Points on a hilly landscape, in no order, each with its height.
From any point a climber steps to the highest of the 2 points nearest to it. It stops when none of these is higher. Distance is the straight distance between rows; heights are no part of it.
z_722 h=593: [ 80 128 124 136 136  81 136 131 109 160 106  96 105 123  66 105 106 115
 130 123 134 148 103 146  79 119 160 126  82 122 149 139]
z_854 h=433: [153  84 116 115 145 179 135 108 140 137 130 122 122 143 123 130 135 139
 107 207 148 156 126 155 159 168 116 157 156 106 141 109]
z_214 h=427: [ 76 108 103 175 133 143 105 139 115 126 143 142 125  94 106 158 105 115
 174 132 127 141 147 101 116 167 143 107 159 118 121 123]
z_902 h=492: [ 32 110 125 149 153 108  98 147 133 167 132 161  92  96 115 143 138 110
 152  95  61 124 133  73  99 180 199 103 166 133  85 119]
z_521 h=177: [194 187 144 102 114 128 116 141 103  89 157 153 172 124 181 133 107 130
 154 114 156 110 110 154 110  78  74 126 134 125 128 150]
z_951 h=457: [105 103 133  98 120 142 120 131 106 126 131 122 111  93  95 151 123 109
 104 144 124 142 120 120 116 144 128 125 149 128 144 121]
z_187 h=290: [125  89  87 161 185 100 157 162 167 136  77 166 107 145 165  86 144 171
 134 145 121  99  87 205 120 117 193 120 108  99  80 113]
z_598 h=203: [152  97 190  93 159  48 130 144  67 113 132 218  90 126 188 134 137 168
  62 127  77 135  89 178  88 124 190 130 182 132 110 142]
z_536 h=157: [173 168 167 110 146  91 130 141  90 115 138 162 153 130 165 119 107 139
 132 125 140 119  95 165 118  88 111 123 117 120 119 148]
z_909 h=243: [112 185 162 121 111  85 109 112  89 137 150 110 140 114  93 139 117  94
 131  68 107 143 132  65 100 122 115 119 122 166 150 143]
z_706 h=261: [ 69 151  98 226 108 101 111 133 168 161 124 143 150 123 122 115 109 108
 234  62 123 122 178  76 120 143 157 122  94 115 104 116]
z_281 h=618: [ 81 182 107 159 114 108 116 130 140 123 105 110 137 120  94 115 115 108
 172  93 120 104 129  98  92 100 133 115  99 114 120 150]
z_406 h=462: [ 94 135 122 134  57 178 118  74 119 154 164  59 127 137  80 145 114  79
 125 137 177 173 205 100 136 177 122 158 167 142 199 125]
z_713 h=288: [145 166 137 131 116 123 108 138  94 110 168 163 165 100 137 149 115 106
 171 110 128 141 111 112 121 121  94 120 142 138 122 142]
z_400 h=591: [141 128  84 178 164 132 138 162 158 111 108 187 134 153 197 120 143 146
 158 124 110  82 102 148 136 138 174  91 139 119  59  93]
z_315 h=71: [152 160 145 111 133 100 142 147 134  84 104 132 145 146 145 113 133 142
 122  94 125  79  93 118 117  66 127 126 113 129 107 151]
z_176 h=352: [125 107 109 201 164 115 130 148 165 154 111 148 139 177 136  87 110 138
 187 120 124 123 135 146 145 120 137 122  82 112  98 103]
z_565 h=391: [ 57  88  93 186 141 133 113 134 136 182 127 129 124 134  62 112  91 118
 184 140 138 172 154 124 123 175 159 129 137 103 141 113]
z_949 h=212: [121 169 158 104 115  89 114 157  98  81 128 177 130 108 175 151 149 126
 115  89  84 102  99 101  77  87 157 114 148 129  97 153]
z_414 h=597: [152 123 164 155 144  86 126 127 141 206 154 151 150 149 148 112 113 117
 150 132 118 163 139 116 147 165 103 141 130 152 128  94]
z_314 h=246: [142 104  93 132  87 191 146 116 161 120 124  46 138 147  77 117 123 140
 147 156 183 131 173 146 162 122  66 155  88 106 156 134]
z_663 h=271: [ 59 120 100 231 129 105 128 120 196 168 122 120 149 148 100  93 118 132
 204  75 118 101 177  53 142 125 167 108  96 116  99 112]
z_882 h=583: [ 81 142  88 149 125 100 119 135 118 132 113  99 122 115  70 111  97 106
 174 118 154 127 115 164  92 101 135 125  70 101 131 126]
z_867 h=79: [178 172 155  89 107 143 149 108 142 104 113  79 138 166 136 103 141 130
  83 118 148 120 134 116 151 100  87 138 126 154 142 145]
z_157 h=240: [157 141 104 120 115 188 135 145 170  72 130 125 161 133 165 157 136 149
 161 122 141  71 148 123 145  94  83 103 116 104 109 134]
z_903 h=35: [ 86 145  81 133  70 159 103 142 152  61  93 109 109  73 128 191 142 133
 144 108 160  63 113 128  79  87 143 121  90  99 130 146]
z_356 h=484: [ 77 145  92 142 109 154  99 162 132  86 126 139 148  88 141 165 137 114
 165 102 120  98 130  91  98 130 160 105 152 119 106 128]
z_190 h=631: [100 171 129 140 134  96 131 141 143 140 102  78 145 145 107  94 105 115
 165  76 135 109 120 128 107  80 123 110  63 120 134 146]
z_701 h=332: [122  89  76 141 162 128 141 149 140 100 101 167  99 121 191 121 159 156
 117 148 105 101  83 192 128 128 214 102 123  97  87 110]
z_745 h=182: [140 181 107 136 127 108 123 168 107  82 119 176 145 123 185 137 133 113
 155  85 121  86  87 161  95  92 153 116  99 128 104 141]
z_268 h=456: [ 95 106  62 165 131 132 134 150 154 112  99 127 124 112 130 131 131 136
 161 126 131  94 114 141 127 126 179 106 106  91 112 112]
z_490 h=480: [121 145 145 116 100 146 113 116 109 131 138 126 141  96 103 158 126 108
 130 117 126 149 152  86 123 145 127 113 161 142 141 122]
z_8 h=475: [ 86 107  90 148  72 213  94 144 160  88 137 135 121  76 137 179 138 137
 169 165 174  90 158 111 125 151  83 123 134  99 129 119]
z_93 h=256: [137 136  98 165 131 136 140 130 157 105 132 104 169 163 115  92  98 125
 191 102 165 111 151 179 151  78  78 131  63 114 125 153]
z_946 h=507: [101 122 135  80  77 174 100 100  85 142 151 107  93  98  79 178 130 107
  84 153 135 162 149 138 114 185 129 151 166 156 191 123]
z_489 h=619: [129 138 132 175 154 101 131 157 180 168 123 170 138 142 165 111 144 143
 180  89  84 105 127  93 147 140 155 110 126 136  76 100]
z_298 h=450: [102 107 156  95 142  83  98 155  76 107 151 197  98  99 153 151 147 115
  98 100  59 126  99 121  84 134 193 108 172 128 121 151]
z_505 h=575: [ 81 151 114 190 141 106 123 143 175 146 105 157 129 125 160 119 146 134
 187  70  87 100 112 109 114 122 183 109  90 131  72  97]
z_834 h=505: [131 145 165 115 131 119 119 129 113 130 149 157 146 123 139 144 131 115
 131 110 104 134 119  69 127 153 128 118 167 150 121 116]
z_495 h=83: [177 166 170 104 141 114 155 132 145 115 103 141 148 178 163  98 120 153
 112 107 115  90 109 152 132  65  86 120 106 138 103 172]
z_465 h=435: [136 120 121 104 116 165 134  80 116 159 130  80 109 137 111 143 126 121
  91 186 160 181 154 148 172 191 120 168 155 142 170 112]
z_501 h=570: [ 94 141 103 111  98 127 123 142 116 106 120  86 101  97  78 135 113 127
 139 129 158 111 115 149  85  92 124 127  88 109 154 135]
z_962 h=379: [ 67 111  96 195 153 104 117 155 136 165 140 146 119 105 100 103  86 104
 198 124 130 162 144 150 117 155 151 121 107  95 108 115]
z_150 h=247: [118 155 155 130 134  94 131 113 125 164 122 109 139 133  90 111 125 106
 134  85 115 125 128  88 104 116 116 119 115 150 143 134]
z_805 h=527: [142 136 110 121  72 175  96 147 125  72 135 112 109  72 133 166 139 133
 140 160 172 115 127 167 114  90  52 139  89 117 149 154]
z_216 h=470: [ 77  70 125 129  81 177 100 111 126 142 142 107  89  87  59 160 115 109
 127 181 162 152 156 142  86 163 121 135 143 114 182 128]
z_232 h=538: [116 175 138 120  74 159  87 129 114  85 170 120 143  71 116 197 136 113
 150 113 153 129 130  98  97 128  90 132 139 143 158 141]
z_710 h=340: [127 114 109 159 150 133 152 121 160 151 104 108 147 167 109 102 121 134
 153 122 135 133 127 125 157 115 116 124  91 110 119 123]
z_203 h=264: [176 161 140 177 124 112 131 107 160 158 153 121 189 171 135  92  94 120
 186  74 127 132 173 100 172 126  57 143  92 135 109 130]
z_459 h=67: [167 197 145 106  98 141 137  88  95 147 161  43 146 156 126 123 116  96
  97 129 154 154 171 137 161 147  85 161 114 170 178 137]
z_223 h=60: [141 151 129  90 108 123 129 150 122  66 111 133 120 112 150 147 143 140
 108 111 135  83  92 147  94  50 130 117 104 110 120 162]
z_553 h=365: [117 114 105 188 168  89 131 147 134 177 129 143 131 142 116  98  99 120
 196 137 148 144 123 189 127 139 133 127  89  97 102 116]
z_756 h=451: [ 92 109 111 149 100 165 100 129 117 129 145 121 120  95  73 161 107 109
 155 156 167 154 159 127 108 154 121 131 143 111 144 124]
z_476 h=258: [160 146 115 163 103 140 142  91 153 140 149  65 184 168 111  98 102 100
 173  86 141 140 189  96 191 126  60 136 104 137 134 134]
z_914 h=508: [ 70  88  93 130  83 179 124 148 135 105 119  93  94  89  77 164 123 135
 131 170 187 121 137 153 106 130  94 143 107  90 156 137]
z_939 h=286: [149 106 150 106 153 144 125 113  97 162 150 166 108 105 128 137 125 114
  96 159  95 179 122 132 142 191 134 138 193 146 146  82]
z_705 h=122: [206 145 198  69 129  75 133 115  25 126 169 173 125 123 151 119 127 131
  58 145 149 162 108 217 104 103 115 136 151 164 163 145]
z_911 h=102: [172 127 136  93 155 120 166 130 135 120 110 108 147 177 139  69 117 146
 113 153 162 136 124 221 159  66  88 153  77 138 126 169]
z_982 h=364: [106 108  76 178 117 190 127 125 175 103 122 124 153 125 134 145 123 133
 184 140 150 106 156  95 139 150 123 105 137  87  90 101]
z_994 h=72: [179 176 139  97 100 149 145  95 132 118 140  56 159 155 124 120 124  99
 107 118 158 127 149 138 171 107  67 141  88 166 154 146]
z_616 h=277: [169 128 125 200 145 112 130 116 128 156 169 153 172 164 149  93  77 113
 209 112 133 178 170 130 178 157  74 135 119 117 122 110]
z_941 h=251: [124 101  82 168 127 157 143 126 170 115 132  67 147 168  88  95 106 140
 175 143 180 125 156 154 157 101  79 141  76  97 128 140]
z_61 h=520: [142  76  97 115 152 150 158  99 178 131  80  84 122 171  92 101 154 169
  69 182 131 113 127 118 164 121 136 151 128 113 126 117]
z_931 h=632: [165 122 171 121 165  83 141 135 134 181 108 116 139 169 134  76 114 134
 110 135 145 158 103 173 139 113 114 138  93 141 131 141]
z_953 h=133: [138 192  87 175 119 134 107 154 155  81 128 170 176 123 193 156 139 129
 208  72 132  99 126  96 120  96 142 107  94 106  76 121]
z_562 h=488: [125  89 127 129 156 151 151  96 175 174 100 106 135 158 122 104 147 143
 100 156 109 129 152  63 166 176 154 139 183 119 127  99]
z_331 h=485: [151 115  90 161 159 164 149 160 179  87 104 151 141 172 192 111 163 173
 157 127 120  62 125 125 169 123 150 101 133 104  57 112]
z_728 h=315: [161 125 140 105 128 155 127 100  95 153 171 140 143 127 141 158 121 114
 117 167 138 162 147 136 159 191 117 149 184 147 142  99]
z_310 h=600: [114 120 164 200 140  85  98 135 145 214 180 180 146 130 163 120 100 121
 189  92  84 175 157  76 142 180 112 146 137 142 111  86]
z_34 h=148: [183 148 171  84 130  82 120 139  46 122 136 147 115 119 123 110 102 122
  92 130 140 159  94 217 103 100 103 141 122 157 147 144]
z_189 h=441: [103  98 131  92 132 112 129 111  99 150 117 103  93 109  79 123 130 106
  71 163 132 167 118 149 113 143 138 144 142 142 175 119]
z_768 h=339: [164 147 137 131 117 174 128  90 113 153 181 120 160 140 148 156 109 100
 140 145 147 173 180 110 178 202  93 141 182 157 157 104]
z_326 h=403: [128  98  65 175 132 189 137 126 186  82 108 131 153 153 168 137 160 165
 167 128 126  77 150  99 153 127 135  94 123  99  78 106]
z_522 h=158: [140 168  68 151 118 130 115 174 129  52 130 183 154 105 196 162 131 116
 181 101 134  85 106 142 116 101 140 110 106 121  72 125]
z_550 h=596: [ 95 163 112 137 123 128 130 138 153 104  98 122 128 126 124 132 135 126
 140 100 129  86 114  94 107  96 163 110 116 119 104 151]
z_945 h=598: [136  98 113 156 172 131 132 148 119 131 141 191 133 117 167 127 128 131
 159 153 117 138 121 137 143 171 136 106 164 116  83 101]
z_711 h=607: [127 148 119 121  87 175 123  94 145 119 137  63 136 127  95 142 126 109
 119 119 175 124 164  84 138 130  79 132 128 139 160 143]
z_152 h=428: [ 90  69 142  99 171 126 137 116 110 174 117 131  88 112  84 122 142 120
  75 167 110 181 112 144 111 170 182 135 170 127 152 114]
z_568 h=584: [136 163 203 149 141  64 124 114 131 222 135 105 120 156 100  88 113 123
 123  93  99 161 126  97 122 144 117 148  95 180 149 114]
z_28 h=215: [184 150 143  75 112 136 145 112 110 102 121 130 132 115 159 144 142 140
  76 168 142 123 126 137 147 111 108 142 158 153 130 140]
z_500 h=399: [170  95 124 112 143 173 160 120 169 111 108 125 143 159 166 126 150 176
  78 164 124 107 119 116 174 139 109 128 172 119 127 119]
z_561 h=432: [ 75  94 159  98 134  70 124 146  97 119 110 169  82 105 116 135 162 118
  73 100  65 112  93 113  73 130 211 117 162 128 114 135]
z_171 h=358: [165  91 123  84 117 159 148 110 129 116 111  95 102 119 111 134 152 156
  75 202 162 154 129 172 156 131  96 163 127 130 158 137]
z_480 h=249: [ 56  87  61 155 154 107 121 147 152 151  84 148  86 120 122 112 144 126
 126 126  95 114 100 142 116 146 230  98 123  96 110 101]
z_119 h=213: [149 177  92 146 107 159 113 138 143  70 147 125 181 128 160 142 120 128
 190 107 149  91 134 107 140  76  82 119 101 106 120 150]
z_502 h=547: [103 129 112 117 136 125 160 120 171 121  78  81 104 160  78 100 140 160
  97 118 132  99 111 120 130  77 139 125  81 107 134 165]
z_547 h=363: [171 105 109 141 113 200 131  94 131 139 163 105 148 146 148 139 116 110
 139 165 158 159 181 130 195 203  72 156 177 137 150  93]
z_790 h=553: [ 91 117 156  50  99 166  92  98  63 129 134 119 104 104  93 197 149 101
  61 124  93 142 170  88 115 190 158 137 185 171 186 129]
z_145 h=486: [ 97 148 147  93  68 190  88  96  78 137 162  81 105 104  85 176 119  76
 109 141 171 170 183 126 117 174 108 153 157 163 208 123]
z_269 h=270: [183 129 134 193 126 102 140 130 155 159 160 122 181 182 133  69  77 126
 203 104 145 154 167 136 196 131  64 147  83 113 122 118]
z_135 h=592: [ 99 130 173 113 164  55 144 132 135 169  80 103 106 160 100  87 139 143
  83  95 108 133  93 118 100  82 161 150  73 138 126 146]
z_433 h=47: [110 153 100 110  76 137 120 147 129  35 114 133 106  74 151 185 144 134
 123 108 136  73  90 143  84  67 159 104 107  99 117 142]
z_904 h=405: [157  95 121  86 107 161 125 117 122  86 127 119 104  87 126 162 157 158
  73 194 155 129 100 172 144 103  89 142 124 104 154 145]
z_585 h=338: [149 109 117  90 131 177 150 125 160  71 106 119 108 125 159 149 171 163
  86 163 123  86 120 107 144 119 129 125 168 105 123 135]
z_213 h=267: [137 109 145  91 138 125 153 105 145 126  93 107 104 146 135 120 156 152
  75 135  94 116 114  75 145 123 153 121 173 132 123 129]
z_861 h=574: [137 164 134 119  55 173 109 119 119 100 153  88 142  95 116 180 124 113
 128 134 157 123 151  79 119 144  63 126 150 150 157 129]
z_424 h=573: [ 62 143 106 143 127 122 136 133 164 126  97 129 114 126 123 129 141 126
 139  85  84  77 120  52 110 107 179 101 120 118  84 125]
z_732 h=650: [161 140 159 140 155  81 149 132 134 187 138 101 149 193 126  79  96 123
 145 110 152 158 130 174 142 118  87 149  67 140 125 130]
z_967 h=420: [112 120 186  94 145  57 136 132 107 115 121 172  89 125 144 127 159 150
  54  96  67 103  74 105  82 106 190 127 167 142  99 135]
z_313 h=487: [ 82  78 114 103  69 184 111 112 140 112 108  92  86  81  67 169 141 137
 106 172 168 133 150 132  94 139 109 147 141 116 167 145]
z_733 h=516: [ 42 110 120 157 144 107 112 149 147 158  93 160  93 102 153 122 160 127
 135  83  50 102 102  78  99 144 224 118 148 128  85 118]
z_871 h=276: [153 163 118 138 116 180 147 123 170  87 127 111 165 141 150 149 148 131
 144 111 117  85 141  59 146  96 110 101 128 125  96 136]
z_685 h=53: [168 164 157  93 116 121 144  91  92 167 135  99 121 146 144 118 139  94
  85 155 140 174 155 141 170 188 130 153 148 162 165 113]
z_649 h=195: [101 167 121 124 120  74 128 158 119 100 109 167 121 101 179 135 136 126
 136  86 107  87  87 124  76  90 186 115 104 115  97 142]
z_786 h=302: [139 139 111 149 124 168 153 128 189 102 111 107 172 173 139 112 137 144
 157 104 120  71 160  79 177  81 100 112  98 119  99 142]
z_273 h=170: [152 128 160  78 132  86 142 108  74 121 117 108  89 133  87 116 134 135
  30 147 135 150 101 175 114 107 133 154 122 139 186 138]
z_876 h=147: [177 114 182  57 139  88 109 128  21 108 167 178 101 112 129 162 134 131
  50 138 119 166 100 196  93 117 143 129 164 153 159 139]
z_48 h=228: [114 181 173 110 120  84  97 142  90 119 152 169 152 102 155 148 147 116
 121  72  80 113 114  68  86  93 143 117 152 159 127 139]
z_908 h=162: [176 149 182  56 129  63 144 114  65 141 111  94  97 161 100  85 126 128
  45 122 151 147 111 203 103  92 131 161 100 156 177 156]
z_181 h=537: [ 65 143  86 168 119 142 116 158 154 116 107 138 138 104 141 140 162 108
 177  85  99  89 126  55 101 122 186 100 139 130  82 115]
z_431 h=568: [158 150 108 125 107 156 108 140 104 102 159 120 125  90 133 148 108 124
 158 152 178 138 117 180 116  88  66 129 101 116 141 142]
z_26 h=108: [110 168  69 175 117 146 120 157 167  66 115 150 163 118 181 155 157 123
 171  83 123  64 138  79 129 105 157 112 116 116  69 112]
z_493 h=174: [162 105 183  78 138  75 128 131  44 113 150 201 112 108 159 126 119 149
  52 137  93 154  85 173  90 115 158 124 177 129 137 148]
z_470 h=666: [133  97 137 204 153 107 139 133 187 192 134 166 133 136 155 103 117 150
 185 101  86 125 150  79 161 168 128 123 131 136  98  85]
z_927 h=314: [158 151 124 120 117 140 129 132 137  97 135 164 160 114 161 143 131 127
 152 118 138 112 119  98 125 117 119 108 148 124 108 142]
z_934 h=452: [122 142 134 102 103 166 136  76 105 167 152  68 127 139 101 138 124  91
 102 161 157 182 188 115 146 201 133 161 158 151 192 110]
z_573 h=291: [188 123 138 174 151 137 137 122 128 155 177 153 174 160 168 106 106 125
 176 135 135 165 150 127 191 184  81 138 149 127 115  88]
z_402 h=536: [124 102 110 114 150 134 156 124 178 137  83  71 132 169  95 109 153 162
  95 134 115  90 130  92 156  99 142 123 109 117 117 141]
z_821 h=397: [156  77  94 140 130 188 132 107 151 137 151 116 132 135 121 135 121 143
 151 189 162 161 166 154 171 180  86 141 157 112 136  97]
z_371 h=602: [ 86 124 139 103 151  69 157 115 101 163  82 108 100 131  67  87 123 131
  92 130 117 127  95 139 109 105 159 136  91 127 146 125]
z_592 h=472: [105 160 121 128  60 180 108  99 107 134 172  70 130  99  85 162 106  84
 137 126 183 160 181 115 109 165  68 151 150 143 184 137]
z_212 h=281: [187 151 142  90 102 147 112 134  76 101 168 143 145  96 155 152 113 118
 119 152 165 145 122 156 140 113  75 141 147 148 148 145]
z_259 h=503: [ 78 138 114 139  97 150  94 147 113  91 156 135 136  70 104 184 124 106
 163 121 152 110 135 100  90 130 118 118 138 126 132 133]
z_446 h=272: [135 141 145 124 135 122 107 147  72 139 160 168 141 105 141 156 101  92
 153 134 116 151 112 142 108 141 127 122 143 139 128 125]
z_862 h=278: [ 85 112 102 179 139 121 135 123 185 158 101  91 150 164  98 110 118 138
 175 106 133 100 172  52 134 125 142 113 118 105 111 126]
z_606 h=316: [186 120 137 143 158 134 138 129 135 151 148 151 157 151 170 106 113 132
 137 159 126 145 120 139 171 146 101 130 147 139 114 106]
z_274 h=469: [143  74 102  98 157 139 146 121 135 140 108 123 109 129 115 109 144 145
  88 189 133 156 113 135 155 147 149 139 153 108 128 122]
z_265 h=481: [ 95 115 161  82 125 117  76 139  78  98 152 180 115  86 122 181 144 107
  83 107  68 130 111  94  98 157 173 106 193 146 141 142]
z_600 h=543: [ 86 134 126 169 153  87 122 150 162 149 113 184  96 112 180 117 153 132
 160  74  67  96  98  75  95 134 185 119 127 139  70 119]
z_804 h=144: [175 134 131  81 132 109 140 141  93  70 123 149 105 121 154 112 133 152
  89 150 143 122  93 226 111  80 118 130 111 109 120 166]
z_566 h=238: [115 202 190 115 109  79  79 138  81 134 162 149 170 102 118 156 128  89
 129  55  93 141 130  55  84 113 129 120 140 172 146 135]
z_853 h=263: [175 145 107 177 137 123 134 130 132 124 162 117 177 162 133  87  79 103
 213 113 166 144 148 173 163 113  65 135  73 106 124 132]
z_211 h=699: [142 136 114 155 167 106 130 166 130 125 128 203 130 120 191 123 128 137
 165 120 105 128  93 157 125 144 174 100 138 128  73 109]
z_231 h=327: [165 125 154  89 111 157  91 126  50 110 168 169 118  87 143 179 116 119
 114 174 138 166 123 179 125 142  97 136 158 141 152 123]
z_983 h=165: [161 136 135  92 130 110 127 129  80  97 127 146 118 108 120 129 121 123
  98 147 137 136 109 181  93  96 111 134 123 127 142 150]
z_301 h=322: [150 114 116 141 143 145 164 139 172 101  92 105 162 176 137  95 140 139
 128 124 128  75 133 134 158  93 121 117  92 128  94 145]
z_520 h=183: [148 124 157  76 123 116 140 115  96 104 125 120 111 123 120 135 141 134
  48 142 130 150 109 135 134 114 125 126 153 137 154 133]
z_742 h=404: [ 77  74  88 203 126 173 107 124 137 145 158 140 118 114  74 133 106 109
 187 140 141 148 177 113 108 170 159 131 146 102 133 111]
z_723 h=61: [180 178 153  92 117 111 158  91  95 162 139  64 129 180 130  98 135 103
  81 148 157 145 154 159 173 149 115 166 108 167 163 133]
z_234 h=491: [ 65 115  53 174 120 155 124 145 163 100 103 124 109 115 141 139 154 131
 172 108 114  85 146 103 113 137 204  96 129 114  97 116]
z_589 h=419: [120 107 101 123 145 140 134 156 142 104 115 150 125 116 145 138 140 143
 123 141 134 105 115 128 130 131 153 106 134 111 102 122]
z_204 h=588: [115 158 195 125 144  62 131 115 150 210 102  92  99 162  94  82 132 142
  88  83 103 139 110 111 108 110 129 149  61 158 153 129]
z_921 h=400: [137  94 112  83  90 191 137  99 132 142 125  78  99 115 110 151 148 136
  66 219 166 167 155 180 172 179  94 182 131 120 167 114]
z_898 h=639: [131 144 140 143 155  78 152 132 140 167 123  86 151 163  87  70 100 117
 165  96 133 142 113 129 128 100  97 127  71 141 135 145]
z_115 h=250: [116 160 183 104 134  86 138 116 133 152 106 103 129 143 119 109 140 124
  89 108 106 128 103  55 104 117 140 129 117 160 133 128]
z_747 h=233: [143  79 193  92 173  77 123 136  94 155 145 197  90 124 168 130 153 157
  55 141  57 136  99 148 109 152 183 122 202 146 120 136]
z_44 h=262: [ 82  89  69 158 163  92 131 161 132 151  92 144  97 133 122 119 139 138
 135 148 122 123  90 183 117 126 211 125  87  86 106 109]
z_614 h=578: [110 139 159 173 134  90 131 110 140 212 145 111 130 143  94 112 104 120
 147  90 107 164 149  64 136 160 116 142 114 163 145 117]
z_631 h=627: [145 106 147 184 164 112 123 131 151 192 168 178 159 154 166 114 106 132
 179 114  99 155 137  84 164 189 112 132 148 139 107  95]
z_83 h=372: [145  90 133  75 128 143 114 125  69 117 163 161 101  83 116 159 117 129
  81 181 130 176 120 183 121 158 131 130 165 130 161 128]
z_906 h=625: [136 143 118 117 100 164 128 122 139 115 134  63 141 137  95 129 102 111
 146 122 166 121 140 132 133  92  63 121  86 132 149 151]
z_474 h=614: [144 117 146 104 156  81 141 129 112 161  88 104 109 164  84  66 121 132
  82 140 122 157 101 167 127 111 131 146  96 132 148 127]
z_960 h=534: [125 111 132 147 149 136 128 131 131 147 146 146 129 122 145 138 128 119
 142 137 108 147 123  86 144 169 135 106 188 124 116  98]
z_221 h=454: [159  86 121 107 168 164 156 100 187 151  94 115 145 162 139 101 175 160
  77 149 103 120 114 100 167 156 139 137 190 132 115 108]
z_512 h=541: [ 75 133 131 203 148  92 102 140 155 172 150 183 145 102 147 130 124 115
 196  93  81 126 142  72 120 160 152 114 147 144  88 105]
z_963 h=287: [104 113  85 161 125 157 143 113 187 113  90  75 150 159 102 118 133 150
 146 112 128  78 152  69 154 101 124 108  92 114 101 124]
z_796 h=273: [102  92 104 146 188  78 149 169 148 165  82 151 102 153 139  90 127 159
 123 111 107 120  80 206 118 107 190 131  75 107 106 124]
z_966 h=473: [133 103 110 109  78 159 111 137 129  72 111 122  70  75 134 160 165 167
 102 171 171 110 111 172 122  94  73 122  85  98 149 158]
z_444 h=603: [130 138  84 132 109 169 129 140 139  84 134  97 134 105 114 136 106 118
 160 133 176 104 138 148 121 105  78 112  85 101 141 152]
z_103 h=93: [176 145 158  98 144 104 177 126 150 113 105 104 152 200 139  79 114 147
 105 117 125 107  97 186 153  60  93 143  82 136 116 180]
z_434 h=155: [168 162 193  77 130  51 147 124  86 116 105 130  97 150 114  83 123 141
  75 107 141 143  90 185  88  79 131 123  89 146 148 168]
z_428 h=542: [ 64  88  97 157  59 189  96 134 158  86 114 117 101  68 102 173 134 145
 159 165 184  92 143 134 100 123  96 128 102  86 140 125]
z_870 h=529: [ 94 141 156  57 106 154 105  92  60 141 151 105  86 109  81 182 130  73
  60 144 106 166 176 133 110 202 158 155 173 183 212 122]
z_3 h=497: [152  77 128  94 164 134 167 118 150 134  98  94 105 156 105  91 160 167
  61 187 127 141 107 161 165 122 143 162 120 115 126 134]
z_42 h=519: [ 93 101 163  73 113 150  69 118  58 111 157 157 109  97  92 195 130 103
  83 122  88 141 146 115 102 178 156 116 206 159 175 134]
z_182 h=410: [110 108  87 160 105 193 110 125 148  97 163 140 130  92 127 176 119 134
 170 161 157 131 156  93 131 159 104 111 160 102 111 104]
z_681 h=257: [128 148 170  88 117 123 151 104 118 124 115 100 120 128 119 126 157 117
  63 109  91 111 122  60 122 113 148 119 156 152 136 135]
z_464 h=119: [177 113 128  89 146 133 150 148 133  77 102 140 130 146 149 104 119 161
 110 163 162 121 106 227 139  61 100 144  84 108 118 172]
z_463 h=259: [141  83 164  93 181 111 125 137  90 175 132 174  99 124 150 120 141 135
  76 149  80 161 100 153 137 184 168 138 196 143 132 106]
z_473 h=557: [103 135 117 100 136 113 152 124 141 115 101  83 113 120  79 102 117 131
 109 134 141 118 106 153 117  91 122 118  82 120 138 145]
z_886 h=293: [146 100 146  63 126 137 150 103 132  83 108 138 104 123 155 130 162 159
  46 154 114  99 107 104 128 108 149 124 170 112 130 132]
z_394 h=406: [120  72 134  80 163 120 120 119  85 134 141 149  89 101 117 135 144 127
  63 183 112 165 119 170 130 152 165 133 180 120 165 114]
z_773 h=378: [144  96 110 121 167 130 149 149 155 107 111 164 100 134 172 115 146 166
 109 151 111 109  95 158 137 127 161 108 145 100  82 114]
z_740 h=576: [ 79 137 147 205 133  95  94 141 127 190 187 181 146 105 132 133  97 109
 225  63  82 159 168  61 123 179 142 142 143 150 113 109]
z_194 h=580: [127 117 161 154 160  89 134 102 149 233 138 124 124 162 112 100 107 131
 135 121 107 183 146 116 156 182 133 143 122 150 145  96]
z_57 h=510: [108  91 119 153 150 136 139 109 165 172 134 127 131 153 120 124 127 125
 138 145 109 161 157  91 154 181 133 120 162 127 112  93]
z_503 h=359: [178 122 134 122 155 150 130 122 136 108 137 154 152 129 176 137 138 142
 136 157 123 123 121 124 149 127 112 107 148 126 103 120]
z_66 h=196: [163 192 111 128 113 136 105 144 121  57 143 150 156 107 172 161 119 114
 171 112 149  97 115 138 115  83  88 123 108 121 109 145]
z_812 h=86: [172 142 165 106 134 134 171 123 156 128  94  70 153 189 124  97 135 146
  88 113 122 110 117 138 158  77  96 137  99 153 132 165]
z_759 h=146: [167 157 179 101 126  58 136 145  91 133 120 165 123 136 148 102 123 134
  90 117 120 130  91 155  90  90 135 126 121 149 130 144]
z_153 h=248: [174 137 125 103 120 155 135 109 104 111 140 115 129 133 143 116 115 129
 107 171 153 145 131 150 151 117  90 137 134 142 139 132]

Where does a climber stop that starts at each point below?
z_48: z_960
z_434: z_960
z_301: z_428
z_187: z_732
z_480: z_732

Call two points neighbours if one is among the 2 nearest of the other. Go from one point of each pair to the other, from neighbour to neighbour, staying as high as possible. Name the lowest point that can't be avoided.
z_503 / z_732: z_706
z_470 / z_906: z_356
z_732 / z_470: z_614
z_211 / z_503: z_446
z_428 / z_983: z_705
z_470 / z_790: z_171
z_428 / z_211: z_982
